The views of a scene show one set of named points, each view turned or mirrored, and shifted as a whole, with a little noise and some points left out.
In the rows, 128 means zero.

Scene 1
View 1
bapun: [ 47 125 131  84  44 168  95 156 150 126 157 105  97 217]
desof: [ 55 106 131 111  59 150 121 164 144 146 167 105  81 186]
vub: [105 179 143 122  67  63 107 144 165 155 155 135  67 163]
fevu: [ 47  59 112 135  77 175 153 179 128 151 179  99  97 163]
Zirim: [ 72 102  93 164 134 186  98 138 126 111 158 118 197 157]
leto: [ 84 171 122 115  91 143  64 125 149 104 140 128 159 192]
moge: [ 75 136 122 134  88 128 107 149 148 138 161 117 119 161]
siv: [ 64 104  96 159 123 178 109 142 129 119 162 113 176 152]
Vun: [ 78 126 132 142  77 101 133 153 152 163 176 120  80 151]
Butek: [ 86 108 122 174 109 108 144 151 140 162 172 118 105 116]
Num: [ 77 149 146 112  53  81 124 156 163 168 166 129  40 171]
memav: [ 51  45 100 164 109 186 154 171 116 144 184 102 139 142]
View 2
leto: [145 106  96 154 120 112  64 182 149 139  92  54 101 165]
vub: [138 150 152 164  95 111  16  75 129 125  54  71 110 138]
bapun: [111 143 123 132  77  92  80 151 138  61 141  53  62 146]
Num: [120 166 162 150  78 100  28  64 123  91  83  68  92 123]
memav: [ 67  99 150 101 126  89 170 113 134 116 154  86 129  79]
Butek: [102 115 165 131 126 103 105  68 125 139  88  88 144  87]
Zirim: [109  73 103 126 156 108 151 174 144 157 126  75 135 115]
fevu: [ 70 127 164 111 102  83 149  99 138  81 149  78 108  93]
Vun: [109 129 159 133 117 105  90  72 124 138  88  82 134  98]
moge: [121 122 139 140 106 105  82 122 132 126 102  66 108 125]
desof: [100 144 149 132  85  90  90 111 135  71 133  64  85 120]
siv: [105  84 114 125 143 102 145 162 142 147 126  74 135 112]
View 3
leto: [137  97  87 109 158 125 142 145 155 106 128 104 133 152]
Num: [130 170 131  88 110  44 154 136  58  90 170 101  93 151]
bapun: [128 146 122  57 155  57 167 132 167  75 161 103 117 111]
fevu: [164 160 177  87 157  60 125  73 124  69 131 144 102  67]
Zirim: [162  95 129 142 185 142  94  90 167 100  97 150 130  93]
Butek: [169 144 152 141 134  93  98  93  61  91 122 141  91 116]
moge: [146 130 126 114 143  96 131 121 115  95 131 119 109 131]
vub: [131 145 107 116 110  78 143 156  54 104 154  92  98 181]
memav: [186 154 212 116 173  75  97  31 142  60 103 179 102  27]
View 4
fevu: [198  85  67  98 101 179  77 110 196  78 130 131  81 123]
desof: [191 128  71 144  95 142 109 122 173  99 150 160 101  98]
vub: [138 159 116 170 126 102 137 114 117 122 133 200 156  83]
memav: [183  79  87  90 136 190  59 112 204  49 110 134  95 136]
moge: [160 123  96 128 116 138 109  99 137 113 126 154 129 110]
bapun: [201 127  62 141  61 134 121 106 156 137 155 143  92 101]
Butek: [126 125 136 140 199 148  87 135 154  49  95 196 153 101]
Vun: [143 122 112 137 157 142  96 126 153  76 112 184 142 103]
Zirim: [159  66  96  77 128 170  82  65 142 105  87  99 112 158]
siv: [164  78  95  86 130 170  80  76 148 101  93 111 108 145]
View 5
desof: [127 110 151  97 164  81  97 178 130 108  99 164 137 107]
fevu: [109  88 113 102 167  75  51 174 103 107  81 166 126 137]
memav: [ 94  98  88 114 151  93  31 152  78  92  97 154 111 157]
Num: [147 116 148  65 183  60 147 164 175 124 104 108 166  89]
Zirim: [ 91 137 100 118 127 124  68 135  85  79 130 146 118 157]
siv: [ 80 134  93 133 120 135  41 131  66  67 124 157 104 171]
moge: [124 137 139  97 148 108 121 142 132  93 130 132 146 121]
Vun: [123 132  98  75 158  82 100 128 134 105 113  94 146 132]
bapun: [129 112 188 112 156  95 114 193 134 106 109 198 134 101]
Butek: [116 128  82  75 158  85  85 123 127 102 116  89 146 143]
leto: [117 163 177 122 123 152 157 132 131  78 152 160 140 120]
vub: [153 145 151  65 164  80 173 137 183 109 126  99 172  97]

Which points are out of place in each view (at most two, in the order of its rows)? Write none if all are in place.
view 1 -> Vun
view 2 -> none
view 3 -> memav
view 4 -> fevu, Butek
view 5 -> Zirim, siv
